Points on a hilly landscape, in no order, each with its height.
From any point a ball rolls to the lowest of the 2 points nearest to it. It stops when none of these is lower. Distance is the straight distance between rows; heights are no part of it.
vofet height 104: [139 109  95  87 144 112 110 140 142 127 131 146 147 161  83 115 186  99
 141  95 117 124 107 128 116  73 114]
Pakal height 311: [101 175 173 140  69 101 112 178 176 128 109  75 126  97 188 132 112  96
 125 123  87 137 159 169  96 140 152]
pora height 526: [120 178 128 148  66  87  85 172 132 101 171 108 154 109 166 141 157  91
 154  64 130 129 107 115  73  94 125]
rifin height 737: [119 104  83 133 104 118 165 129 103 109 187 135 148 184 134 106 105 143
  98 138 168 122  79 134 114  87 172]
dudi height 517: [139 151 120 140 150 122  98 118 131  92  55 158 151  70 119 143 161 114
 115  66 122 151 115  61 112 162 107]
Nonip height 368: [105 106  89 170  87 102 156  95 138 116 189 127 162 162 127 125  80 113
  89 102 122 141  95 136 141 102 164]
radip height 191: [121 130 151 155  95 139 137 130 153 147 182  65 123 135 154 114  80 125
 113 157 135 136 143 185 108 132 154]
sal height 308: [137  60  92 120 138 102 168 141 150 160 116 108 162 159 115 117  64 122
  81 121  85 108 133 158 196 116 106]
Kosa height 593: [147 133 139 100 134 124 118 142  56 121  64 160 153  77 130 144 156 151
 121 116 155 125 109  82 160 149  98]
Tovum height 292: [ 89 142 166 123  69 109  88 132 112 173 143 109 164 127 115 143 107 118
  96 107  98 142 122 177 172  93 118]
nuziv height 179: [130  89 126  87 196 116 155 155 110 115  22 170 134 126 110 130 122 138
 128 130  86 124 134  78 167 189  58]
Miluz height 495: [ 92 155 101 122 101 104 120 128 129 111 107 186 121 126 120 124 157 119
 121 100 131 145 115  87  92 104 157]
duvap height 454: [148 115 133 121  96 142 145 137  96 162 126  98 119  99 162 119  80 156
 109 181 174 107 140 148 135 144 152]
Gorab height 184: [103 105 122  67 149 141 171 156 132 139 131 139 102 189  98 106 161 134
 141 174 115 130 139 169 145 100 140]
pudat height 249: [ 57 120 116 140 126 107 148  88 164 112  95 192  92 163  85 136 111 120
 102 121  62 170 126 119 161 130 137]
vela height 321: [ 86 141 134 122  84 118 133 114  60 131 140 179 119 130 110 147 132 150
 132 136 135 128 111 103 143 107 142]
Vetu height 210: [142  87 106  76 194 101 153 168  95 127  46 176 172 142 119 123 104 135
 117 115  86  91 109  82 174 149  46]
bopur height 443: [ 55 193 157 119 104 133  93 108 108 125 149 178  88 116  80 155 180 121
 162 104 107 161 125 108  97 102 127]
sopef height 498: [150 134 177 106 176 144  54 112 118 143  83 118 160  88 106 147 158 101
 119  70  91 144 112 137 152 146  52]
gazib height 532: [179 130 114 172 164 140 112 103 179 103 164 100 115 123 152 120 145 111
 157 117 161 118 138 108  65 142 140]
nafi height 522: [162 126 147 113 165 169 154 132 115 146 153 119  80 173 147 112 121 184
 146 216 189 118 131 158  84 107 155]
repi height 678: [121 147 108 109  69 102 113 158  66 126  92 165 160  87 148 132 124 155
 108 111 167 120  99  91 149 106 121]
veke height 147: [113 140 119 113  83 100  84 141 111 129 130 146 171 125 113 135 153 111
 110  90 123 136  98 134 143  71 114]
kamu height 396: [154 130 128 150 118 145 106 109 114 133 211  89 125 137 138 116 140 135
 160 141 200 114 113 137  82 114 132]
Zafit height 215: [131 133  87 130  92  89 126 176 168  89 164  97 164 152 165  82 145  98
 124 104 153 129  99 130  58  99 163]
Pimo height 444: [150  84  87  75 117 110 130 150  76 129 151 144 175 170 107 114 164 129
 138 128 155 100  99 123 154  70 119]
zusi height 527: [123 116 121  84 170 117  94 144 126 124  33 176 145 109 106 125 143 124
 111 105  86 130 104 102 147 138  69]
tade height 572: [139 109 119 132 201 161 188 137 167 115 186  99  86 217 135  82  81 180
 116 195 144 151 113 196 111  86 148]
keta height 399: [172  89 126 116 158 133 137 120  89 139 100 127 172 104 118 149 121 134
 107 106 127 110 112 108 195 159  90]
Ker height 571: [164 142 120  99  97 125  79 158  79 135 122 122 168  84 141 129 172 142
 139 106 189 112 111 111 130  90  98]
Saf height 75: [104 139 125  91 124 128 119 121 133 119 145 165 119 165  85 127 189 112
 138 113 117 144 115 131 112  83 138]
Befor height 157: [128  92 109 111 210 133 167 132 142 109  25 164  97 114 107 131 127 143
 136 139  86 134 161  77 153 203  83]
Dobu height 203: [117 151 169 123 118 152 107  99 114 158 115 134  93  98 103 153 142 137
 140 149 122 137 152 135 146 158 124]
fepub height 819: [120 176 125 125 102 142 125 141 115 126 134 135 109 112 158 114 149 156
 148 148 194 128 120 116  54  95 167]
fuduk height 166: [127 130 141 123 127 102  93 170 178 153  40 119 169  95 146 116  95  99
  84 112  81 122 141 151 150 123 101]
Venud height 348: [139 178 149 168  71 125 103 156 127 120 164  64 137  68 195 142  99 109
 158 119 156 116 137 124  65 149 131]
nite height 436: [147 121 141  92 102 139 126 155  81 162 110 119 129 100 146 119 130 152
 128 171 164 109 143 147 148 132 130]
Nuka height 418: [155 127 125 138 124 103  90 128 173 123 127 109 167 125 123 129 141  84
 121  82  94 133 120 131 129 117 108]
Pitul height 479: [152 124 170 125 151 132  66  90 136 141 138 104 149 115  84 152 158  91
 133  77  76 139 131 148 161 139  67]
fut height 130: [182  83 133 158 187 172 152  86 158 141 166  86  89 139 142 129  86 150
 139 167 149 113 166 153 158 154 119]
furir height 156: [162 127 149 108 168 168 135 134  88 124  59 138 110  77 137 138 167 157
 156 155 172 120 152  89 130 193 125]
siv height 772: [113 127 132 188 110 141 136  71  99 136 242 105 125 165 115 142  83 150
 129 134 160 133 104 145 122 109 143]
vuf height 331: [123 179 174 144  67 107  97 170 145 125 136  64 134  78 185 141 128  92
 156 106 110 122 149 148  84 138 122]
pezir height 264: [ 48 195 162 137  86 158 148 149  97 152 207  95 107 145 128 125  97 161
 123 166 142 156 112 187  97  94 174]
buvoz height 759: [144 102 102 179 122 136 145  91 130 123 206 110 128 163 142 120  75 143
 111 146 170 122 103 133 118 123 153]
lesut height 599: [163  79  85 163 180 143 173  99 188 112 172 103 105 164 136 100  79 132
 125 144 143 123 135 144 116 117 138]
korav height 221: [137  99 119  87 140 145 176 169 129 152  84 129  99 142 152 101 102 156
 131 206 148  95 161 141 129 145 149]
faris height 175: [145 108 107 112  97 106 107 139 113 141 123 122 174 118 125 123 135 118
 114 107 141 113 110 130 143  96 116]
kofa height 536: [182 113 106 106 206 156 142 121 141 108  70 132 130  93 102 133 173 121
 157 111 142 120 154  90 111 164  96]
bufu height 411: [146 132 118 125  98 138 104 125  79 135 198 115 146 117 125 129 163 138
 157 126 204 110 104 120 101  97 136]
piva height 656: [123 157 127 103  99 105  82 187 135 136  23 127 157  63 170 111 134 137
 113 128 142 124 140 126 125 122 117]
sufam height 794: [134 154 152 184 120 164 142  90 118 148 178 116  95 110 152 138  67 174
 130 158 167 127 128 131  99 137 155]
lil height 616: [130 108 133 107 156 130 134 161 102 133  21 148 125  84 137 130 124 149
 122 158 121 128 150  97 170 195 100]
Fedo height 386: [131 107 108 167  88 105 129 104 135 134 166  99 170 126 130 131  85 111
  98 106 121 128 115 137 151 127 136]
vipi height 552: [144 135 112 144 140 133 119  74 130 113 153 153 123 125 104 147 156 119
 135  87 134 130 115  90 111 123 139]
Fot height 605: [170 112 144 107 144 146 144 132  36 124 105 152 153  92 141 151 138 152
 127 139 169 114 115  80 179 174 113]
fepu height 427: [150 111  98  81 101 122 122 141  60 132 173 137 154 147 121 117 169 142
 145 134 192 102  99 118 124  77 131]
Telet height 378: [177 147 157 150 114 141 102 140 124 146 116  59 151  50 162 141 123 122
 134 113 150 120 156 134 123 174 120]
buk height 125: [169 104  93  85 165 126 111 145 157 132 122 119 141 141  95 109 192 107
 162 112 135 109 133 131 101 100  98]
Fuvel height 480: [156 141 128 188 120 125 122  89 147 104 143 108 150  81 140 151 117 107
 122  73 121 133 128  91 116 166 129]
fup height 178: [131 158 171 122 137 166 118 116  96 145  87 123  92  67 128 146 159 157
 150 154 153 130 162 116 132 179 125]
sel height 749: [137 106  85 168 137 124 158 104 134 103 205 128 132 183 140 105  93 144
 105 136 170 132  83 128  88  93 170]
Sudu height 580: [114 145 148 171  73  83 109 185 149  85 203  54 131 143 193 120 127  75
 142  95 116 123  99 159  67 134 130]
figol height 581: [168 141 129 114 122 128  91 143  76 134 100 127 178  69 142 142 155 138
 122  92 168 125 100  97 149 129  91]
Feri height 460: [148 130 155 160 133 133  93  69 148 128 171 105 141 115 103 161 143  90
 139  80  89 143 133 138 158 148 100]
fid height 231: [116 130 143 150 138 106  96 106 164 128  54 151 149  99 116 141  98  99
  81  84  54 150 121 116 171 156  94]
Kamad height 506: [112 163 107 150 120 114 112 106 139  97  87 178 119  95 112 145 155 113
 123  82 113 146 124  64  93 139 139]
sivos height 423: [131 166 155 171 146 169 127  79 129 119 117 136  98  74 120 165 139 133
 145 106 128 143 153  90 113 183 128]
nufas height 607: [121 196 181 140  98 129  64 132 118 132 127 109 140  62 137 168 157 107
 157  75 103 141 130 118 110 134  90]
kap height 200: [106 132 150 134 117 107  82 139 138 146  45 139 162  85 131 135  97 124
  75 105  82 133 118 123 177 143  94]
pinev height 592: [116 132 141 138  82  88  99 197 155  98 208  39 151 166 169  94 140  77
 129 114 132 129 104 190  84 129 130]
fen height 393: [114 162 153 155 162 169 121  57 133 128 177 168  69 148 102 156 159 148
 159 133 140 146 134 112  91 114 145]
ges height 150: [168  97 135 134 179 175 165 105 146 151 116 108  85 130 147 123  99 155
 142 181 146 110 176 148 142 155 132]
Dazo height 553: [118 144 148 145 170 165 172 129 170 127 158 105  73 185 150  93  84 178
 109 196 138 161 132 194 105 107 175]
leg height 110: [ 84 159 136  85 116 148 130 144 104 131 150 164 105 176  97 122 198 133
 143 145 143 148 116 149 102  75 165]
roka height 289: [124 141 141 142  89 100 129 171 193 118 118  66 137 125 178 106 103  89
 109 130  93 139 155 177  99 140 156]
zed height 268: [108 123 139 125 126 131 157 131  73 126 111 197  93 151 147 130 109 173
 137 202 139 119 132  85 151 160 163]
Fovob height 265: [112 112  63 138 165 115 170 112 175  96  92 198  97 159 109 122 131 125
 119 114 109 133 124  78 100 118 151]
Lor height 408: [ 94 161 175 108 115 136  92 106  53 137 108 167 107  79  85 169 158 146
 140 115 113 157 117  90 161 153  84]
fak height 134: [127 100  99 110 180 127 172 142 138 107  46 171 100 128 114 122 134 142
 142 151 114 113 146  78 133 167 115]
biz height 417: [148 113 155 107 107 132 117 132  71 166 104 123 142  94 129 143 121 146
 117 149 137 114 136 139 187 145 113]
kov height 119: [108 156 125 106 105  90  67 147 141 119  89 169 168 117 122 120 168  95
 112  70 105 143 102 114 117  70 104]
zud height 243: [ 99 115 127 107 121 114 139 160  83 124  62 187  98 136 146 121 132 167
 140 202 130 125 142  82 150 166 138]
zem height 785: [130 133 146 173 113 160 141  77  76 151 208 119 111 129 134 152  79 169
 131 160 175 116 114 134 126 125 144]
feg height 556: [132 116 120  99 175 137 113  93 160 122 111 152 103 147  69 137 176  97
 144 105  80 145 141 123 131 125  98]
Tifo height 513: [137 128 150  85 196 143  67 136 120 131  36 143 160  92 112 131 153 109
 108  75 105 136  97 118 147 138  47]
Sesol height 332: [ 87 136 156 116  69 108  90 135  89 160 192  89 173 151  94 137 133 113
 119 115 118 137 111 193 164  79 121]
peb height 364: [143 112 107 166  88 108 137 127 154 130 147  87 153 116 162 110  72 111
  94 131 141 122 129 142 113 140 151]
gopu height 515: [120 188 154 150  85  93  92 153 150 102 129 119 134  88 167 154 159  87
 146  63  96 131 129 108  71 119 119]
maki height 550: [139 143 120  78 129 110  79 169 121 122  44 156 144  93 131 113 181 121
 130 114 142 121 119 108 124 101  93]
pires height 219: [122 129 129  97 120 137 130 140  94 126  69 172  94 115 124 126 160 150
 143 168 152 116 137  93 124 149 134]
Lub height 358: [182  67 100 107 172 123 146 151 148 160  90  89 175 114 119 119  96 122
 111 124 112  86 143 142 168 147  74]
sumez height 196: [142 119 140  76 156 152 123 147 109 138  66 143  88 119 107 121 176 136
 161 174 134 116 159 125 135 155 110]
Zon height 508: [157 123 137 118 161 160 163 123 101 135 133 160  81 165 155 117 117 178
 152 206 180 108 139 126 112 131 161]
lim height 136: [129 117 149 151 161 163 130 108 187 133 198  78  91 176 125 113 129 116
 146 153 119 145 156 194 122 120 144]
vem height 424: [155  91 140  93 159 130 142 131  65 136  84 163 146 126 119 149 110 134
 119 139 104 110 124  98 209 173  91]
zema height 251: [108 119 155 114  83  99  88 128  71 170 127 126 178 121 111 144 102 132
  87 110 106 123 100 166 201  87  99]
Gis height 811: [122 182 152 138 104 164 110 118 101 139 168 133 101  92 135 138 155 151
 173 137 175 121 131 115  75 107 142]
podo height 827: [100 158 127 107 105 144 144 151 124 129 110 152  95 130 147 103 155 156
 135 171 173 128 128 128  84 106 175]
vid height 525: [148  91  97  67 162 108 180 187 107 142  74 160 145 155 135 107 108 138
 139 171 118  75 149 108 158 148 107]
biva height 397: [158 129 160 121 119 137  96 135 112 159  87  96 152  61 137 140 122 131
 110 122 132 122 145 137 163 157 107]
gez height 159: [150 121  97 144 147 117 118 122 199  92 161 121 130 160 126 114 169  78
 147  87 117 132 132 117  75 109 138]
tapud height 162: [131 124 165 161 126 146 111 116 170 138 214  54 109 154 138 123 104 108
 137 146 127 135 152 195 123 137 136]
bog height 133: [163 129 134 127 176 170 151  99  81 114 107 167  97 108 136 141 156 166
 154 166 173 112 133  73 123 174 140]
mudi height 422: [118 122 111 184 112 110 119  62 134 112 212 128 152 149  98 159 110 104
 126  68 114 143 109 117 149 116 127]
doma height 339: [123  96  88 152 155 122 159  50 123 102 176 190 119 176  93 148 124 127
 119  91 115 127 109  84 155 108 149]
bunov height 586: [156  86 103 165 196 146 180 114 174 106 198  98 100 208 135  85  65 160
 119 172 154 140 107 171 113  97 139]
pim height 528: [165 128 120 124 178 140 127 126 147 105  44 135 140  77 113 136 158 115
 131  96 123 136 141  82 121 176 100]
noz height 523: [186  96  96 152 174 154 127 110 171 122 159  84 117 135 135 107 140 122
 158 140 168 105 144 130  97 147 126]
Linu height 561: [142 145 110  73  99 113  72 182 100 135  85 141 176 100 149 107 172 131
 126 112 164 118 110 132 123  65  99]
pumos height 238: [117 143 103 120  87 104 138 193 173 102 128  82 159 144 175  76 122 105
 101 131 137 131 113 158  74 102 174]
ribi height 598: [128 185 169 122 128 129  70 119 127 117  95 137 129  68 116 157 179 103
 152  72 104 153 130  99 106 139  91]
savu height 176: [165 115 143 102 174 169 137 117 131 144  92 118  91 107 118 133 146 137
 155 166 143 109 172 135 143 165 118]
peli height 143: [ 92 167 137 128 111  91  78 139 161 107  64 171 142 114 130 128 151  89
 109  76  67 157 113 104 100 109 112]
raban height 145: [ 82 133 126  54 137 134 146 157 104 127 120 179 102 189  92 112 196 130
 144 165 117 137 120 146 129  84 153]
kad height 376: [115 177 153 174 157 154 137  82 121 124 174 187  64 161 115 155 131 177
 149 144 161 149 115 105  69 102 165]
tabe height 435: [142 136 151 168 159 161 133  65 149 130 119 126  94  90 122 152 122 132
 123 118 120 145 163 115 156 181 122]
bur height 721: [ 88 130 111 109  74 121 160 137  63 128 175 145 144 172 131 120 120 153
 111 149 163 127  90 142 133  74 172]
kab height 242: [122  87 109  88 152  97 144 148 113 141  52 170 158 144 119 127 102 129
 102 129  79 105 112 104 180 131  83]
susef height 604: [131 121 127 109 138 117 131 167  67 108  32 174 140  86 149 127 144 161
 121 146 139 130 117  60 161 180 110]
tof height 338: [ 80 133  94 170 102 112 175 103 154 101 186 135 139 186 129 114  77 135
  76 116 122 156  86 142 116  94 189]
lom height 540: [146 130 115  82 160 120  85 136 132 121  65 155 137 113  92 127 177 105
 136  99 105 130 114 109 122 109  83]
nis height 229: [ 81 154 177 136 122 157 123  79 128 146 141 150  69 124  96 153 139 137
 146 148 100 153 161 141 141 145 132]
Gedul height 248: [147  82  87  99 172 140 213 163 143 137 101 136 107 172 151 103  87 154
 139 188 136  87 153 133 131 133 136]
faz height 629: [ 82 169 174 122  80 116  85 145 118 154  66 142 116  72 124 145 129 135
 124 134 103 148 144 129 147 141 112]
sazus height 483: [149  82  89 124 131 134 139 140 131 134 202  82 142 184 121  96 122 130
 130 159 175 114 108 166 116 104 135]
moto height 294: [ 79 128 146 101 111 128 133 150 149 151 176  66 143 177 100 106 136 117
  98 147  93 154 131 230 166 103 160]
tob height 409: [115 178 153 162 153 164 116  62 129 122 159 162  74  99  97 168 154 141
 167 110 125 149 141  91  97 151 123]
bazu height 204: [ 89 106 120 102 176 150 154 102 170 117 173 132  99 213  70 120 166 117
 135 131  90 154 139 181 153  87 139]
feleb height 287: [ 84 120 142 147 148 136 162  66  93 113 162 202  71 179 100 160 118 158
 135 157 106 143 127 106 173 131 145]
Pog height 512: [164  94  98 147 185 147 132 123 205 113 194  83 109 181 122  97 142 114
 166 139 156 118 144 154  91 114 125]
fev height 220: [126  95 105  92 164 141 166 123 147 128 111 156 105 169  97 124 143 121
 144 145 106 114 145 132 147 118 122]
zus height 458: [ 50 190 145  99  79 113 103 147 111 125 130 182 109 122 105 134 184 131
 140 108 120 163 114 115 100  84 141]
koga height 194: [124 110 114  86 126 118 147 188 135 149  42 131 115 113 143 101 115 142
 120 186 139 105 161 141 136 142 143]
lopem height 111: [141 117 114 114 195 154 157 123 108 101  67 179  86 128 128 135 155 155
 159 169 147 113 149  60 128 181 131]
Vipo height 333: [ 87 141 148  83  89 113 113 189 133 162 155  66 161 158 122  93 147 124
  96 139 108 146 122 226 150  86 148]
kipo height 270: [143  84  81 111 192 141 220 148 172 127 142 123 101 199 143  94  87 155
 139 174 142  92 141 147 107 107 131]
fif height 206: [130 101 122 119  80 105 117 120  72 145 149 131 174 131 120 141 112 132
 103 114 144 114  98 137 178  89 123]
Vufi height 391: [161 166 168 157 119 129  94 134 151 121 106  76 135  56 169 152 139 101
 148 100 117 126 159 124 103 174 114]
fuva height 449: [124  96 163 109 132 118 139 141  58 146  78 162 126 110 133 149  92 153
 103 169 100 125 148 104 219 194 112]
kono height 247: [ 78 119 144 108 138 136 131 113 151 135 186  98 123 201  75 119 163 113
 121 132  86 158 137 207 169  91 146]
faso height 400: [188  69 115 120 144 134 122 120  99 160 164  78 164 129 112 123 128 128
 135 142 166  90 124 154 170 140 102]
kozu height 266: [ 97 166 133 139  86 115 142 182 175 103 140  63 132 139 182  93 109 104
 103 138 115 149 126 178  68 126 179]
naru height 244: [138  98  78 122 166 131 168 109 167 111 119 159 115 157 105 123 128 120
 133 118 110 121 136 103 120 123 132]
Mari height 504: [118 187 135 163  92 106 100 111 132 107 157 145 131  93 135 156 151  93
 146  59 107 139 123  81  82 122 136]
kife height 705: [ 85 159 101 114  46 118 147 162  69 133 163 134 149 125 157 109 103 165
 112 143 185 133  91 125 103  77 163]
fip height 353: [105 119 150 116  96 119 129 100  34 146 142 162 140 126 105 163 112 147
 119 138 120 120 114 118 195 129 123]
Momur height 138: [152 116 133 120 146 116 115 159 193 152  45  90 151  94 139 111 106 101
 108 125  83 118 170 162 135 143 115]
disar height 691: [ 94 161 114 115  30 103 118 164  60 146 139 146 166  94 145 131 104 157
 108 115 167 132  99 120 143  77 134]
lisim height 170: [106 116 134 123 165 158 157 102 175 124 172 124  87 192 106 117 140 135
 135 150 111 149 133 179 134  98 157]
Luden height 377: [188  78 123 113 143 128 123 140 109 162 107  88 175 104 127 129 113 130
 109 125 136  99 132 141 180 145  89]
sir height 589: [122 175 173 120 140 120  66 129 154 120  42 143 120  75 121 141 167 100
 133  87  80 156 141 112 112 154  89]
tusu height 395: [150  92 118 133 175 135 156 100 157 126  78 128 125 106 108 138 111 122
 117 114  93 129 157 116 173 168 102]
Baten height 544: [165 108 111  99 187 150 133 103 148 120  96 141 107 126  91 134 170 113
 153 117 113 114 143 103 127 146  91]
rav height 380: [155 132 136 147  93 138  97 136 117 139 200  58 140 110 159 104 114 124
 150 154 193 113 122 156  83 133 134]
lide height 494: [158 112 117 142 137 151 165 105  90 133 142 141 103 145 158 128  85 173
 122 181 182 105 117 114 116 135 160]
Tovo height 538: [114 162 129 157  59 100  91 137 110 131 181 110 167 102 132 145 128 111
 134  70 129 132 101 116 114 100 121]
gugu height 509: [144  93 109  86 175 119 189 174 103 135  64 157 134 138 144 116  87 150
 143 189 112  88 163  85 172 191 109]
Zek height 263: [ 94 109 119 146 134 107 132  91 174 116  81 167 116 128  95 138  93 109
  98 100  53 159 131 112 178 146 116]
zinin height 541: [162 138 108 177 151 134 122  82 154 101 176 136 117 131 131 136 143 123
 146  95 155 127 121  87  68 128 157]
luze height 367: [ 75 168 144 102  68 110 102 197 119 135 195  58 171 154 133  93 145 117
 116 124 123 152 105 209 119  91 148]
Mezu height 404: [169 140 133 143 123 111  83 133 160 120 116  89 165  87 146 134 152  89
 144  89 117 120 134 122 110 140 108]
Bepe height 171: [ 72 153 137 116 105 101 108 140 160 118  84 169 126 138 102 127 151 106
 112 103  72 161 119 133 128 102 133]
Komol height 628: [114 120 148 115 127 131 127 135 128 145  40 140  97  89 125 130 128 143
 125 168 116 134 168 122 151 177 126]
nud height 619: [169  95 141 133 167 157 177 114  50 119 115 156 146 120 140 155 107 151
 130 148 154 115 129  67 195 200 123]
momi height 401: [101 145 122 174  89  96 116  83 138 115 176 156 151 134 107 159 124  91
 115  57  88 152 108 102 121 107 136]
pasir height 569: [ 93 173 145 183  64 101 123 161 139 104 206  73 135 125 184 142  97  91
 138  95 106 131 105 144  71 125 141]
Bevup height 465: [152 114 114 200 128 137 141  59 148 112 163 117 140 100 131 153  82 126
 110  88 115 136 126 107 153 169 132]
suta height 284: [115 132  74 152 126 103 157 124 182  91 104 168 121 147 138 117 120 108
 109  97 110 141 116  89  87 108 172]
nasab height 441: [131 130 141 180 124 123 102  77 150 121 216 102 125 140 117 148 139  98
 151  83 115 136 127 131 117 129 124]
Lukil height 315: [126 101 111 141 176 133 168  59  99 101 157 207  89 176 100 151 118 142
 138 132 117 124 120  78 167 133 138]
guti height 493: [141 172 144 179 103 105  97 115 125 105 134 125 168  65 146 161 127  91
 130  42  96 135 114  80 111 148 110]
karab height 413: [151  99 111 127 143 122 130 119 165 133  98 122 146 129 111 128 122 105
 116 112  92 125 138 132 156 129 107]
bifoz height 343: [145 107  97 148 121 120 155 143 193 121  96  95 133 113 156 107  83 107
 106 137 123 121 151 142 109 139 157]
Kupos height 492: [152  85 119 121 153 128 186 145  98 139  67 141 127 118 153 130  66 155
 111 175 124  95 160 102 185 193 137]
kanif height 499: [147 109  99 127 138 140 124 130 166 123 185  91 134 170 121 103 158 111
 149 139 158 122 118 152  89 104 143]
duvan height 606: [ 98 155 140 130 108 113 104 187 149  99 232  37 146 183 143  83 159 102
 139 135 147 137  92 206  78 124 143]
gede height 363: [168 140 146 169  96 132  97 132 129 136 177  49 150  78 175 130 105 116
 142 120 165 109 139 134  95 168 118]
suzer height 324: [153  94  90 119 141 136 162 147 178 131 114  99 125 140 140  94 120 123
 127 152 139 103 152 146 104 123 146]
Doguk height 421: [194  62 117 105 172 145 139 101  74 137 174 113 157 152 101 143 142 126
 147 130 150  86 125 125 187 140  88]
miv height 328: [ 92 147 161 113 131 160 152 116  90 144 164 157  77 181 120 131 136 173
 144 187 154 137 125 161 123  96 169]
lin height 644: [ 98 163 145 117  76 114 100 174 138 145  56 124 127  80 157 116 121 133
 115 144 123 137 157 144 121 129 142]
voto height 142: [176 104  93 124 163 125 102 135 196 114 151  93 144 149 113 109 187  79
 167 105 128 115 140 130  92 118 105]
luzu height 463: [151  74  91 104 124 122 134 132 101 137 185 107 161 183 102 114 147 117
 139 139 156  99 107 153 149  88 123]
Tapog height 428: [ 79 183 169 129 108 145  93  84  85 135 142 169  89  94  74 175 163 125
 159 104 105 160 126  97 123 137 108]
beti height 382: [115 122  93 150 106  91 121  95 136 106 134 169 154 138 100 141 129  99
 103  70  93 137 103  87 131 103 138]
Voso height 195: [126 152 112 166  89  88 121 155 162  79 191 101 139 144 181 111 142  82
 137  83 142 127 103 117  34 115 161]
febi height 223: [ 86 158 158 145  77 142 123 134 115 151 207  70 127 129 137 128  83 133
 125 149 139 138 119 179 109 109 156]
Vir height 275: [126  71 102 101 141  94 177 151 127 153  83 150 152 157 116 122  76 130
 100 137  85  93 134 129 193 125 101]
mer height 211: [ 54 131 123 127 103 100 141 117 155 113 118 172 126 173  84 129 130 113
  92 104  68 166 111 140 155 101 152]
lan height 618: [ 91 199 184 123  94 122  57 153 114 145  77 132 134  47 137 153 141 126
 140 105  97 151 141 121 131 138  87]
kal height 537: [146 125 148 136 159 168 154 125 161 139 144 102  76 160 153 107  92 166
 134 198 167 130 151 168  92 118 159]
poza height 385: [113 135 172 108 122 131 117 110  31 142 106 163 127  96 107 167 131 151
 125 132 122 138 122  97 198 170  99]
doza height 554: [101 163 152 171  45  99 100 154 128 130 179  81 158 105 165 153  96  95
 132  81  95 132 116 142 117 116 124]
Zisap height 299: [ 72 170 166 136 106 161 151 119 108 151 178 129  89 160 121 127 110 173
 126 178 141 148 126 175 114 108 174]
zezi height 165: [128 107 124  94 131 111 136 186 170 164  35 102 135 105 134 107 104 127
 108 158 102 114 167 166 141 138 122]
gigil height 803: [136 163 156 155 128 172 129  94 108 147 154 130  90 107 134 146 122 164
 157 158 168 123 137 128 102 141 145]
vamur height 473: [129  96 141 137 118 124 164 121  99 151  94 141 116 117 143 141  63 153
  95 165 117 113 146 119 198 180 136]
Vefen height 293: [106 130 126 119 102 132 158 129  58 136 138 190 112 148 142 132 120 166
 134 178 162 112 114 105 139 120 167]
Geni height 666: [149 142 108 106  92 115 111 176  97 130  58 133 163  62 174 119 128 153
 115 127 172 112 121 102 137 126 121]
fosuv height 379: [164  81  99 124 175 122 171 135 164 139  55 111 145 101 128 129  80 132
 106 115  98 106 164 121 173 170  94]
rimi height 361: [111 101  86 144 122 105 157  87 131 110 144 179 132 167 100 135 116 117
 106  97 105 137  98 105 146 100 145]
mis height 291: [175  92  91 131 204 152 182 138 192 118 134 104  97 172 139  88 113 150
 156 166 165 104 147 142  74 106 132]
sokik height 451: [164 100 128 184 160 158 154  52 149 120 145 111 115 106 136 148  78 140
 113 109 128 135 153 120 183 181 126]
neru height 474: [146 108 115 149  99 136 169 120  96 133 147 109 134 117 180 114  46 168
  99 180 185 107 110 123 116 140 166]
feni height 369: [ 97 136 148 121  77 114  90 161 123 141 216  60 166 164 115 111 153  99
 129 119 126 141 108 207 129  95 132]
Vuru height 177: [132 142 113 172 128 102 124 131 193  78 168 114 121 152 162 124 145  81
 142  89 110 137 132 118  56 123 160]
miz height 476: [ 48 163 115 109  78 107 133 151 102 120 114 195 109 142 119 123 167 150
 117 127 134 154 104 109 106  92 164]
bapas height 568: [117 146 142 121 145 133 109 107 181 114 118 141  95 139 100 129 172  93
 143 110  89 150 147 137 107 124 130]
zogu height 307: [ 96 142  89 168 113 111 166 119 178  90 154 144 124 170 152 107  99 116
  94 109 118 151 109 111  80 111 192]
sopiv height 579: [128 151 154 118 137 124  93 120 178 122  75 129 108 103 110 139 159  94
 134 111  76 148 154 139 119 148 107]
bezif height 109: [164  91 140 156 178 166 132  87 185 144 191  73  81 154 130 115  94 131
 143 157 137 129 170 188 145 137 119]
Rofog height 355: [107 155 138 142 139 153 148 109 121 127 164 166  84 175 123 124 143 164
 136 156 157 139 109 133  83  87 178]
gupug height 257: [ 82 136 147 150 137 147 148  64 138 126 138 188  66 144  93 152 130 143
 130 138  98 155 140 121 147 137 143]
goke height 335: [157  71 102 127 133 102 140 157 174 154 111  81 174 134 126 106  74 107
  96 117  99 102 144 162 157 123  98]
bim height 309: [165  90  75 107 187 138 177 142 180 127 105 110 121 147 124 102 132 130
 158 146 137  90 159 133 100 127 116]

For each start below, name the point where the ball stops.
Fedo: Momur
Tovo: bezif
lom: lopem
Gis: bezif
Venud: Saf
rimi: lopem
noz: Saf
Nonip: Saf
